A landscape with many peaks, sampled at points; each row gives a point and its height.
From any point a climber steps to the highest of the 4 points nearest to it. It stops when none of these is higher. Distance is the straight distance between rows; heights are no part of it.
Z_935 height 353: [141 111 132 142 165 161  98  78 109 130 131 126  84 145 141 129  96 152
 149 133 150  95]
Z_788 height 420: [103 114 117 141 165 162  95 114 128  89 172 137 123 148 155 119 118 136
 132 130 143 132]
Z_475 height 556: [ 59 114 153  97 143 102 142  97 111 126 153 160  86 158 132 147 159 147
 119 102 136 131]
Z_414 height 211: [149 141  97 116 123 137  76 152 171 120  96  75 141  92 160  78 102 125
 151 115 161 172]
Z_80 height 494: [140 172 174 105  99 154 109 105 125 176  96  76 162  78 165 180  81 103
 166 132 121 154]
Z_74 height 529: [139 116 174 109 111 112 157 104  96 206  88 148 107 124  27 146 126 133
  91 120 101 134]
Z_561 height 491: [136 111 136 142 152 107 129  97  82 137 119 158 119 154  86 151 124 163
 103 126 121 102]
Z_234 height 554: [179 121 118 177  76  95 158 152  91 169 119 137 102  85  80 102 131 132
 137 109 111 134]
Z_310 height 425: [104 157 107 132 153 130 118  97 139 112 168 159 144 149 128 132 113 123
 135 136 141 123]
Z_121 height 368: [122  73 109 149 179 155 104  93 117  79 106 152 137 181 118 158 111 149
 127 175 134 116]
Z_512 height 462: [160 146 152 122  92 118  94 109 112 172 122 104 149  68 153 130 103 104
 175 130 145 122]
Z_356 height 537: [ 80 127 135 100 159 115 123  72 142 112 150 158 134 187 133 131 126 124
 128 117 164 110]
Z_651 height 528: [161 151  86 143  85 111 155 190 150 119 136  75 115  91 161 114 194 103
 111 162 114 172]
Z_856 height 220: [137 147  86 106 100 137  98 174 141 106 129 116 140  77 166  61 134 115
 168 108 130 158]
Z_546 height 760: [127 109 100 143  91  69 210 171 101 121 154 141 112 143 126 110 177 126
 118 108  83 143]
Z_337 height 457: [ 96 110  76 135 183 152 148 135 138  54 133 140 151 195 140 150 132 136
 129 155 134 134]
Z_735 height 624: [156 122 111 125  98 104 195 163 107 145 121 139 135  87  98 124 161 131
 118 125  64 156]
Z_553 height 468: [140 163 129 115 118 125  94 108  87 179 109 128 154  95 107 148 104 124
 122 109 118 137]
Z_81 height 506: [181 140  79 175 108 112  92 190 150 124 114  93 144  74 152  45 164 118
 134 154 143 162]
Z_417 height 481: [121  70 124 163 140 191 118 143 114 110 154 131 100 160 165 116 118 143
 128 166 118 105]
Z_704 height 296: [112 123 181 129 134  98  96  39 109 158 101 157 107 140  73 165 125 144
 103 140 130  79]
Z_880 height 632: [131 167 104 131  94 114 222 203 127 113 111  74 173  88 120 149 169 132
 104 146  77 171]
Z_703 height 357: [163 123 120 176 144 165  85 106 116 135 127 114  81 108 143  89  62 144
 190 147 129 101]
Z_465 height 435: [170 128  92 188 123 151 105 124  90 145 110 124  89 122 101 125  71 137
 144 158 128  99]
Z_155 height 611: [118  94 114 141 137 101 162 123  96 106 121 173 133 166 116 146 144 151
  75 124 121 119]
Z_979 height 236: [109 150 175 132 156 119  84  95 151 150 108 139 138 127 111 172 102 114
 121 115 183  82]
Z_342 height 547: [109 162 152  58 116 140 165 134 161 118 125  74 194 132 159 199 145 135
 143 103 106 165]
Z_467 height 520: [171 131 158 117  82 143 128 122  98 185 101  91 152  83 147 129 109  97
 139 117 115 159]
Z_430 height 515: [107  72 127 129 150 101 132  90  94  82 103 158 147 186 106 161 127 151
 109 151 160  95]
Z_889 height 375: [ 90 145 163  89 121 113 118  99 128 150 138 149 100 114 150 132 126 136
 153  86 128  90]
Z_50 height 577: [182 131 131 159  84 100 157 169  94 170 101  88 176  95 107 145 150 113
 106 112 113 158]
Z_942 height 568: [ 84 138 137  50 122 136 157 125 122 152 140 134 162 125 132 166 128 137
 113 105 112 155]
Z_54 height 583: [200 120 136 167 113 110 127 121  90 136 102 160 135 139  85 147 121 155
 104 132 119  96]
Z_122 height 428: [112 171 128  81  98 124 108 115 119 164 161 120 122  81 153 107 119 114
 123  95 109 136]
Z_614 height 514: [179 128 102 164 107 125 144 189 176  99 128  89 120 121 133  93 171 146
 108 148 122 155]
Z_503 height 346: [ 95 103  96 127 190 147 149 101 196  66 156 124 153 182 155 131 114 124
 127 145 190 139]
Z_433 height 153: [ 88 167 196 106 149 120  78  98 143 145 128 123  99 157 157 143 111 116
 156 114 149  61]
Z_896 height 558: [174 116 159 121  80 141 156 123  94 167  86 108 164  97 106 155 137 133
 125 127 110 181]
Z_455 height 409: [ 70 109 140 122 170 176 106  77 133 103 159 142  89 171 160 115 103 134
 132 126 158 105]
Z_677 height 642: [127 139 112 124 111 109 185 129  88 167 141 147 116 100 105 137 164 124
 122 123  99 148]
Z_574 height 433: [193 161 109 157  89 135  75 141 123 161 108  95 140  55 141  80 109 106
 174 130 170 136]
Z_817 height 524: [ 91 115 180  82 124 139 138  90 118 154 113 137 132 125 118 193 129 146
 109 110 123 150]
Z_492 height 555: [112  67 109 149 154 182 118 138 141  66 173 138  86 176 164 118 142 140
 112 158 117 135]
Z_221 height 476: [172 135 127 135 105 132 100 128 110 159  93  76 139  63 165  98 141  68
 158 138 142 177]
Z_876 height 629: [152 113 139 108  97 105 188 143  87 150 106 144 128 105  91 143 146 134
 111 111 101 159]
Z_170 height 499: [199 112 125 204 112 127 136 134  98 119 103 140 102 140  80 126  92 150
 113 143 116  80]
Z_931 height 512: [136 146 111 143  58 126 195 191 142  94  93  63 154  94 182 108 216 102
  99 155 129 226]
Z_280 height 737: [130 107  90 173 114 114 172 154 105 133 141 153  99 119 115 100 148 158
 111 116  75 126]
Z_952 height 616: [100 169 128  51  70 142 162 127  96 106 143  86 142  86 191 138 163 120
 150 112 106 201]
Z_178 height 713: [ 82  94 125  86 132  92 193 130  96 147 109 166 100 146  72 114 173 152
  94 106 117 142]
Z_120 height 604: [ 96 149  91 112 101 122 216 170 147  94 126 151 135 110  86 119 178 131
 108 104  87 153]
Z_981 height 427: [145 126  85 158 129 153 128 186 171  83 154 104 103 135 136  74 109 153
 132 145 126 139]
Z_639 height 362: [186 111  87 199 125 160 119 173 141 120 160 109  60 130 105 110 104 138
 148 149 137 136]
Z_347 height 566: [153  62 121 179 126 150 128 115  90 108 111 175  87 166  95 141  93 156
 100 139 102 100]
Z_472 height 531: [195 136  92 170  89  97 160 214 126 130 118  82 143  71 138 108 175  92
 137 152 140 155]
Z_501 height 562: [196 149 101 186  97 103 144 187 137 119 110 113 142  95 128 107 149 116
 137 137 145 148]
Z_95 height 123: [ 95 128 212  97 150 112  92  96 162 191  67 135 127 135 114 178 136 115
  81 105 148  85]
Z_86 height 655: [148 141 126 114  89 124 191 165 103 132 104  88 155  93 137 152 141 124
 124 129  90 192]
Z_173 height 581: [107 111 152 108 125  89 145  73  94 135 136 170  82 158  95 122 160 165
  96 124  85  96]
Z_927 height 306: [171 144  71 147 119 149  99 175 152 105 127  82 129  94 137  68 105 147
 144 133 105 152]
Z_67 height 503: [145 174 175  93 114 135  57 126 126 155  95  85 161  59 207 143  80  85
 162 156 130 180]
Z_397 height 544: [114  64 163 120 140  72 163 115  79 147  92 166  96 167  61 105 141 152
  80 115 121  98]
Z_415 height 478: [103  64 117 136 167 173 137 103 121  79 167 134 125 170 154 146 143 134
 159 167 181 133]
Z_272 height 331: [110  54 171 140 144 112 105  76 124  96 107 157 108 169 125 154 124 125
 158 175 182  59]
Z_315 height 674: [133 144  93 170 156 120 163 205 148  82 152 114 111 141 118 113 164 145
 110 121  86 136]
Z_745 height 669: [138  86 110 169 143 143 160 142  89  82 160 140  97 166 135 121 149 157
 105 157  93 128]
Z_585 height 392: [191 137  89 191 133 159 112 160 122 130 128 131 102 140 120  95 102 157
 157 148 113  91]
Z_346 height 354: [ 70  92 190 123 150 119 109  94 132 158  94 164 110 153 103 156 121 120
 118 132 154  80]
Z_239 height 535: [142 174  83  75 121 160 148 173 143 123 120 125 179  96 144 126 123 108
 117 111 106 180]
Z_3 height 493: [ 88 112 159 103 169 108 137  71 166 121 134 164 171 165 123 157 147  87
 143 117 155  96]
Z_642 height 282: [123  61 136 183 190 172  82  85  93 105  97 151 131 183 103 152  90 139
 123 167 158  77]
Z_897 height 631: [ 52 121 114  86 166 107 171  98 103 132 123 155 144 152  96 156 139 126
 104 111 105 121]
Z_69 height 326: [113  67  92 171 172 156 151 154 142  39 130 162 103 170 132 150 134 157
  88 187 103 107]
Z_559 height 513: [112 157  76  83 138 137 157 166 156 100 139 143 176 144 137 123 125 120
  95 105 102 148]
Z_822 height 334: [121 133 128 140 191 193  78 104 112 102 139 116  95 162 131 137  74 131
 148 164 158 106]
Z_815 height 448: [104 139 176 103 129 106 105  85 115 170 135 144 123 134  73 150 130 135
 116 110 117  90]
Z_134 height 484: [ 62 162 185  57  98 123  81 123 150 136 132 103 163 113 176 143 112 105
 142 114 126 163]
Z_24 height 720: [161 197 139 140 143 129  42 157 164 128 124  85 122  80 126  78  60 117
 176 125 154 131]
Z_85 height 570: [189 133 109 214  92 129 123 221 171 140 137  67 136  98 119  89 148 133
 155 167 142 122]
Z_405 height 664: [128 107 144 150 115 108 135  87  71 165 114 170  63 136  77 108 157 138
 135 146 114  92]
Z_794 height 580: [168 137 109 121 100 112 147 156 119 133 130 123 170 113 101 114 123 130
 107 134 111 150]
Z_932 height 259: [127 161 125  92 121 131  87 134 151 114 129 119 184 114 122 123  82 110
 124 128 140 141]
Z_510 height 372: [104 120 195  87 117 135 140 118 148 177 124 112 164 116 133 196 110 113
 131 112 137 111]
Z_311 height 638: [ 83 124 229 117 145 118 113  83 162 160  97 142  88 150 123 195 128 111
 118  92 168  84]
Z_12 height 579: [133 155 105  68  93 135 108 158 125 124 132  93 187 107 186 125 132 122
 116 130 119 163]
Z_652 height 606: [162 143 126 107 121 148 167 130 122 140 109 125 196  98 130 167 128 124
 134 106  95 186]
Z_126 height 407: [144 107 124 166 155 182 116 105  96 114 165 116  81 147 150 119  86 123
 145 126 109 100]
Z_597 height 517: [ 67 155 138  49 141 127 161  89 152 122 164 101 183 118 158 148 118 101
 128  88 137 159]
Z_388 height 363: [188 191 105 117 134 137  49 142 147 153 101  96 130  75 119 117  88 100
 170 137 141 140]
Z_479 height 516: [ 74 143 175  73 122 125 124  97 118 175 143 145 121 122 125 140 138 117
 121  88 115 125]
Z_605 height 453: [138  96 116 178 138 176 165 184 160  94 190 108  42 166 137 118 176 150
 118 197 110 119]
Z_365 height 594: [181 119  87 159  94  95 185 183 126 140 110 111 164  92  84 129 140 108
 110 141  96 152]
Z_452 height 738: [158 122  82 166 136 125 184 184 147 103 132 138 118 136 124 143 154 162
  88 133  98 126]
Z_387 height 716: [ 98  90 188 148 152 147  80  92 129  90 121 133 115 169 163 171 102 113
 149 172 194  61]
Z_659 height 390: [122 142 161 114  93 136 129  93  84 172 126 120 141  96 113 173 124 143
 139 126 110 160]
Z_851 height 681: [109 170 171  99  91 134  69 136 133 151 112  97 169  90 180 142  92 106
 144 109 131 134]
Z_379 height 404: [ 65 143 151  57  97 143 129 108 149 139 159 139 133 117 185 124 142 115
 123 101 137 127]
Z_26 height 501: [186  82 146 183 123 137 133 113  89 131 107 137  80 150  74 137 126 155
 145 146 104 103]
Z_734 height 229: [142 156  89  84 119 142 100 128 160 115 145 123 171 140 142 114  89 117
 132 100 150 149]
Z_206 height 455: [165 136 154 115 107 123  99 110 116 183  94 129 177  82 111 167  89  99
 149 108 115 137]
Z_624 height 262: [ 84 102 193 117 145  85 119  74 182 126  94 176 132 177 151 169 146  91
 108 128 190  84]
Z_92 height 208: [ 98 140 213  72 129 129  93 106 183 207 111 115 112 111 147 186 120 108
 142 127 110  91]
Z_796 height 222: [123  90 160 159 159 131  96  66  95 136  87 171 115 172  94 163  93 125
 114 164 169  80]
Z_589 height 342: [ 90  71 154 149 164 107 127  62 138  99 139 151 166 189 142 168 142 108
 171 175 190 101]
Z_988 height 636: [198 144  87 211  98 129  90 178 124 115 112  86  96  88 129  78 136 148
 162 159 154 135]
Z_848 height 200: [118 156 112 116 128 136  70 118 170  96 153 115 124 127 145  95  78 112
 161 110 139 150]
Z_89 height 307: [116 140 102 134 178 186  82 127 158  90 145 119 117 156 149  88  63 133
 148 106 171 148]
Z_797 height 759: [142 119 143 155  55 116 200 176  75 161 125  92 125  98 150 110 200 118
 113 114 123 161]
Z_330 height 351: [137  65 170 138 137  96 142  70  81 128  94 154 103 162  58 130 134 143
  93 163 132  80]
Z_49 height 449: [128 147 164 102 110 160 119 117 125 151 106  77 179 108 175 163 112 128
 151 140 124 185]
Z_408 height 582: [139 147  81 131 122 134 135 146 137 109 162 139 127 125 138  84 128 128
 130 114 100 149]
Z_410 height 264: [125 171 122 129 175 147  73 104 161 114 130 138 139 122 147 123  62 125
 138 121 142  97]
Z_868 height 498: [ 54 138 145  57 128  91 153 107 126 135 184 132 111 124 165 128 173 134
 110 115 136 145]
Z_647 height 272: [168 156 129 143 184 134  94 112 163 110 103 127 133 148 112 120  78 146
 124 163 153 100]
Z_391 height 441: [158 159  93 149 122 145 100 154 132 141 146 128 122 107 138  68  98 114
 144 111 113 124]
Z_331 height 637: [116 157 116 102 145 125 194 159  96 141 126 137 183 120 114 173 153 138
 106 105  87 160]
Z_688 height 536: [115 123  84 129 173 128 174 140 127  71 149 159 118 162 133 150 111 163
 115 131 125 136]
Z_858 height 585: [ 91 128 132 115 160 125 153  92 109 103 174 161 101 169 148 115 132 148
 143 130 120 101]
Z_156 height 192: [139 148  88  94 134 130 111 149 162  74 151 100 158 146 163  87  87 115
 132 102 135 153]
Z_917 height 293: [ 93 130 191 102 128 115  95 103 153 192 112 150 109 130 121 168 125 115
 120 116 113  79]
Z_378 height 482: [ 93 121 113  83 155 113 125  91 183  95 161 133 173 172 150 130 117  87
 116 116 178 126]
Z_380 height 450: [171 132 133 153  84 121 112 155  84 141 129  94 157  88 141  80 147  79
 151 111 134 141]
Z_144 height 384: [158 170 159 110 140 140  63 120 143 156 100 129 156  88 116 172  95  98
 124 128 142 112]
Z_471 height 277: [119 123 205  99 124 160  95  85 174 184  95 133 152 120 124 207  99 118
 108 104 124 106]
Z_975 height 551: [ 86 177 158  47 120 128 144 103 175 134 146 106 172 112 126 190 131 121
 129 114 129 169]
Z_965 height 371: [168 131 113 148 109 127 110 110  84 172 139 120  78 136 130 116 120 142
 146 103 130  78]
Z_62 height 237: [ 93  63 206 112 128  76 120  78 113 151  55 182  79 159  73 136 133 120
 101 126 126 101]
Z_936 height 337: [142 147 100 131 152 129  88 103 148 117 138 147 159 123 125 119  98 134
 123 144 132 126]
Z_29 height 332: [150  76 156 161 158 202  91 129  42 119 109 116  76 152 110 161  95 134
 135 185 139  91]
Z_133 height 318: [144 140 158 110 116 115 113  99 132 170 108 141 141 135  95 179 124 135
 112 116 126 108]
Z_70 height 57: [126 182 142 119 150 128  69  98 160 116 160 114 106  92 131  92  71  88
 160 119 151 123]
Z_767 height 274: [112 115 145 145 195 166  92  86 138  98 146 127 146 176 147 138  77 126
 149 146 182 108]
Z_634 height 325: [143 125 119 156 163 138  92 101 127 105 117 178 116 151 115 121  85 147
 122 124 153  89]
Z_382 height 591: [ 89 157 121  79 133 114 142 118 140 137 136 134 156 135 109 171 126  97
 122  97 118 151]
Z_766 height 711: [136 115 109 145 113 120 139 139 114 141 167 157  96 126 104  95 128 148
 117  96 103 124]
Z_259 height 559: [111  63 135 143 150 116 148 111  67 101 131 168  99 194  97 133 163 174
  98 153 128  99]
Z_293 height 505: [159 134  81 162 139 163 152 193 166  94 187 105  89 117 133  86 149 156
 140 160 100 147]
Z_468 height 665: [161 117 128 143 106 117 150 132 110 137 123 164 132 118  97 116 131 138
 121 110  95 123]
Z_525 height 661: [169  64 138 206 126 172 121 137 109 122 150 105  46 165 128 114 106 132
 119 155  94  98]
Z_774 height 561: [165 166 108 142  97 115 136 157 109 165 116 124 148  89 103 129 137  92
 145 115 120 153]
Z_623 height 487: [103 164 148  87 109 150 130  91 141 145 129 122 189 105 129 187  92 118
 139 127 115 140]
Z_313 height 238: [108 147 122 101 134 126  67 103 160 135 139 145 154 126 133 116  91 100
 137 110 140 106]
Z_192 height 752: [136 104  94 152 118  80 201 158 114 137 132 151 110 130 106 117 172 147
  83 109  66 142]
Z_355 height 333: [ 89 139 107  95 166 127 104 127 189  87 170 154 122 157 162  83 121 122
 143 114 145 133]
Z_918 height 667: [200 127  77 193 101 120 110 192 139 152  85  95 126  76 114  92 132 142
 131 139 135  99]
Z_980 height 380: [ 74 158 153  79 145 130 110  89 148 147 144 137 135 134 147 139 122  97
 146 103 134 106]
Z_307 height 382: [109 130  60 135 169 152 142 183 161  49 149 123 125 163 135 100 126 139
 117 131 125 139]
Z_13 height 590: [ 94 163 105  89 122 130 128 137 125 119 148 148 132 136 152 107 114 147
 123 109 125 136]
Z_594 height 161: [ 83 142 153 117 139 133  79  99 148 125 149 138 116 139 151 115  85 123
 144 107 128 118]
Z_529 height 365: [166 134  84 179 150 136 112 175 152 112 117 125 111 113 114 102 142 175
 152 152 111 115]
Z_680 height 527: [172 113 167 169  75 147 141 108  68 198  96  54 147  68 152 140 186 101
 142 115 129 166]
Z_973 height 348: [123 115 109 143 146 164 105 118 108  91 128 168 104 142 150 128 125 161
 119 125 120 102]
Z_641 height 289: [122 157 117 111 150 133  80 106 181 118 121 130 163 124 113 124  62  99
 127 132 151 133]
Z_201 height 509: [133 139 105 164 105  98 143 203 161 110 120  54 148  70 165  93 235  70
 110 182 160 195]
Z_473 height 534: [126  68 127 162 147 171 142 148 103  88  99 148 119 189 125 123 116 149
  95 174 116 113]
Z_44 height 267: [114 152  55 101 174 150 121 153 196  67 177 121 173 158 127  93 121 129
 107 125 158 153]
Z_649 height 523: [ 72 139 152  71 114 131 158 102 140 119 163 108 156 131 150 145 126  91
 128  86 138 146]
Z_720 height 424: [111 142 180  78 111 118 125 104  79 178 122 134  93 110 106 127 155 133
 109 112 130 102]
Z_963 height 541: [176 119 158 157 113 124 133 140  77 186  60 104 167  85 123 155 156 105
 151 122 131 163]
Z_217 height 618: [124 160  87 119  98 100 183 186 158 104 136 103 163 103 135 126 164 126
 133 130  75 157]
Z_438 height 454: [175 126  96 162 151 130 114 136 133 116 109 140 120 149 110 130 107 151
 105 140 111 124]
Z_755 height 316: [105  78 113 163 182 137 106  78 166  72 118 126 158 178 138 154  98 111
 161 164 196  80]
Z_555 height 560: [ 96 154 105  55 132 140 153 139 124 117 135 106 189 137 144 165 135 122
 121 108 107 202]
Z_993 height 627: [124 144 107  95  87 139 167 163 111 144 138 108 142 106 175  98 174 107
 135 119 115 198]
Z_165 height 497: [189 154  87 132 131 120 100 161 126 155 121 124 156  92 105 120 101 131
 115 107 139 128]
Z_999 height 398: [109 122 112 119 148 114 123  61 131 127 125 153 147 152  94 147 111 114
 128 120 152  86]
Z_699 height 647: [ 84 143 123  96  98 123 169 138  98 136 138 120 137 111 115 134 158 130
 116  96  91 150]
Z_240 height 495: [ 69 177 111  72 115 126 139 139 156  90 187 113 185 151 142 111 111 112
 123  85 131 169]
Z_877 height 584: [206 142 107 162  90 128 139 161 115 173 110 130 130  85 110  98 125 125
 129 125 135 118]
Z_520 height 702: [112 129 187 122 116 108 127  83 131 197  96 146  74 149  86 131 125 142
 106 112 102 121]
Z_39 height 522: [167 110 121 166  93 115 145 151  89 191 141 114  97  84 122  76 165 124
 160 103 106 111]
Z_887 height 437: [118 135 145 165 141 121  93 108  93 150 149 136  82 157 115 120  97 135
 142 138 122 103]
Z_256 height 540: [126 129 174 139 113 108 102  91  83 176 123 140  54 116 103 139 111 115
 134 105 113 104]
Z_776 height 567: [144 108 155 163  97 100 172 137  76 173 120 125  52 131  81 105 155 146
 106 125  98 119]
Z_792 height 610: [167 125 139 132  85 126 116 127 101 158 100 121 117  94  85 128 121 113
  98 128 104 137]
Z_984 height 596: [125 153 155  78  77 115 117 146 124  89 142  95 153  90 186  97 130 101
 153 134 110 207]
Z_340 height 538: [ 91 139 124  65 122 130 115 140 161 127 146  99 191 117 167 145 119 105
 142  98 136 176]
Z_275 height 439: [ 59 143 190 109 147  85 118  74 142 140 138 160 100 145 153 145 149 103
 133  93 155  92]
Z_249 height 120: [125 134 172 142 165 105  78  84 155 124 131 141 117 162 136 155  88 133
 146 130 169  69]
Z_608 height 347: [ 67 111 204 117 138  91  78  73 137 184  83 168 100 151 100 157 137 145
 115 124 154  49]
Z_692 height 530: [ 97 146  87 112 155 105 152 133 146  79 170 161 147 151 144 119 148 140
 112  93 128 132]
Z_200 height 546: [182  90 168 140  79 112 151 136  82 181  72  83 171  72  84 176 127 132
 140 136 114 181]
Z_577 height 324: [198 135  72 179 133 146 121 192 161 104 119 133 122 114 103 108 133 158
 124 141 120 129]
Z_489 height 511: [ 73 131 174  89 138 101 157  73 147 129 147 154 109 167 153 128 167 123
 132 117 180 110]
Z_983 height 519: [156 136 154 151  83 128 148 128  76 145 122  67 141  78 155 135 157 117
 175 135 128 196]
Z_91 height 408: [114  85 127 150 161 177 113  93 120 110 129 138 101 156 127 140  94 151
 145 156 141  90]
Z_139 height 421: [ 87  79 118 131 166 151 126 111  97  76 131 157 132 172 141 146 147 145
 126 168 160  95]
Z_662 height 613: [108 130 153  85 109 126 148 121 119 158 139 163 116 128 104 153 142 135
 105 110 104 125]
Z_254 height 614: [109 136  82 143 151 144 163 139 128  91 183 136  86 141 146 116 135 146
 133 121 115 126]
Z_65 height 575: [185 131  93 214  94 133  95 160 151 184  87  84 136  76 149  86 165 110
 142 151 166 133]
Z_255 height 548: [149 162  77 146 108 135 152 167 163 101 145 126 126 105 120 110 130 143
  85 119 104 130]
Z_423 height 401: [108  83 140 147 169 141 120 101 113  81 134 119 146 185 137 157 140 124
 136 178 193  97]
Z_953 height 569: [ 67 106 165  90 145  78 143  92 113 116 125 169 124 179 103 150 159 145
  96 146 156  94]
Z_740 height 741: [104  99 122 141 118  58 206 137  83 130  93 141 137 150  83 136 180 145
  70  80  90 139]
Z_771 height 480: [162 142  64 122 128 113 147 200 165  95 132 113 153 111 145 104 137 137
 130 112 119 165]
Z_281 height 724: [ 80 115 188 138 141 100  93  74 142 143 114 175 108 173 114 152 134 125
 113 112 164  46]
Z_558 height 253: [116 173 188  89 109 144  78  94 144 156 124 124 107  93 142 170  88 114
 150  93 138  84]
Z_57 height 383: [135 135 119 150 149 136 108  95 111 138 126 169 115 155 118 138  97 149
 114 131 127  87]
Z_34 height 640: [137 132  89 113  87 143 162 182 116 105 106  96 173  89 181 114 166 125
 143 142 103 172]
Z_808 height 309: [ 94 110 149 117 179 149  82  79 133 114 153 121  85 164 154 122 100 117
 136 137 153  86]
Z_751 height 471: [ 59  75 175  75 185  83 168  61 170 153 121 156 144 158 127 155 205 105
 127 147 150  98]
Z_421 height 563: [152 129  88 157 100 116 136 175 136 123 160 127  98 101 156  85 156 136
 143 135 110 136]
Z_183 height 502: [ 65  85 117 112 182 120 160  72 127  98 165 135 126 206 142 133 167 139
 131 158 164 120]
Z_687 height 578: [164 125  89 164 133 120 153 131 126 117 110 175 144 139 104 111 115 141
 100 136  92 123]
Z_937 height 252: [141 156 106 102 135 153  69 114 173 119 122 126 150 105 141  81  60 119
 150 127 161 127]
Z_551 height 598: [186 110  99 162 111 106 144 186 131 134 127 130 144  89 123 112 137 126
 127 118  92 148]
Z_268 height 341: [196 150  90 148 129 132  48 177 136 111 113  89 132 105 142  50 108 130
 158 147 145 135]
Z_665 height 634: [ 99 109 149 109 110 133 157 115  95 161 142 149  96 117 109 119 166 159
 129  91  93 134]
Z_533 height 336: [135 170 125 113 117 121  89 134 160 151 127 109 172  88 140 100  98 104
 154 140 136 107]
Z_534 height 335: [117 133  93 117 158 108 110  89 148  81 131 167 142 169 124 136 136 123
  93 130 149 118]
Z_627 height 666: [ 63  91 139  83 176  90 202  94 118 122 120 161 128 189  98 121 167 154
 118 109 156 131]
Z_497 height 550: [148 130 110 155  91 111 144 182 159  98 146  93  86 101 157  66 175 103
 142 142 139 152]
Z_150 height 508: [146 170  80 184 120  99 145 194 193  94 155  92 121  89 151  94 186 134
 147 162 114 139]
Z_483 height 668: [ 77 136 114  87 105 127 168 132 115 131 129 177 124 139 130 126 159 148
 100 101 102 141]
Z_118 height 707: [151  97 103 163 118 154 152 126 105 118 146 143  77 157 108 112 143 138
 110 144 103 120]
Z_441 height 403: [124 157 190 102 102 126 109 115 119 153 102 114 164 122 127 205 112 135
 122 137 116 138]
Z_231 height 452: [150  65 143 146 132 100 138 101  63 154  91 185  77 163  77 119 134 171
  97 131  93 108]
Z_191 height 653: [ 56 127 178  69 139 106 167  67 161 138 128 139 156 148 102 157 155 106
 102 104 155 114]
Z_714 height 464: [ 68  93 116 117 193 186  93 107 159  71 176 124  90 173 178  91  89 127
 171 128 173 128]
Z_511 height 539: [122 154  89  99 136 123 157 159 148 105 140 155 130 142 140 130 126 131
 110 104 113 116]
Z_875 height 595: [165 131  93 138  94 114 146 175  91 151 125 126 154  86 114 120 148 121
 146 126 108 149]
Z_487 height 643: [163 137  93 170 122 110 174 204 145 115 126 137 134 100 107 121 139 130
 108 139 100 138]
Z_863 height 470: [152 115 105 185 102 144 163 181 164  86 166 109  71 137 134  94 157 174
 136 144 101 140]
Z_334 height 635: [ 92 104 115 135 153 124 188 144 105  95 154 153 101 160 108 117 162 155
 124 110 103 119]
Z_681 height 381: [143 134  78 149 140 156 140 176 172  85 169 122 105 119 142 109 126 155
 107 162 107 147]
Z_304 height 472: [186 144  89 135 110 125 107 176 136 158  81  96 141  91 136 120 120 116
 152 120 112 168]
Z_527 height 461: [102 157 224  89 107 129  72 123 126 165 116  97 114  78 162 156 123 103
 157 122 156 133]
Z_621 height 486: [102 108 106 130 159 157 129 123 151  55 197 134 119 207 154  92 101 144
 139 139 153 151]
Z_215 height 298: [166 133 115 131 149 144  89 124 121 163 119 139 120 110 124 110  84 120
 165 115 146 116]
Z_247 height 295: [201 154  77 155 143 127  89 161 163 112  96 109 153 106 131  93 116 151
 162 121 134 131]
Z_725 height 765: [101 132 128 134  74 113 216 180  99 130 146 109 109  92 126 117 181 118
 108 134 117 158]

Call two points neighbours if one is among the 4 nearest of the other. Go from one point of each pair to the other, from neighbour to neighbour, staying as high as possible. Name the lowest point that can't be avoided.
Z_387, Z_191 => Z_423
Z_851, Z_24 => Z_388
Z_918, Z_520 => Z_256
Z_725, Z_452 => Z_280

Where does a climber stop that starts at each point below?
Z_92 => Z_483
Z_639 => Z_452
Z_594 => Z_483
Z_863 => Z_452
Z_337 => Z_725
Z_471 => Z_483
Z_201 => Z_452
Z_808 => Z_725
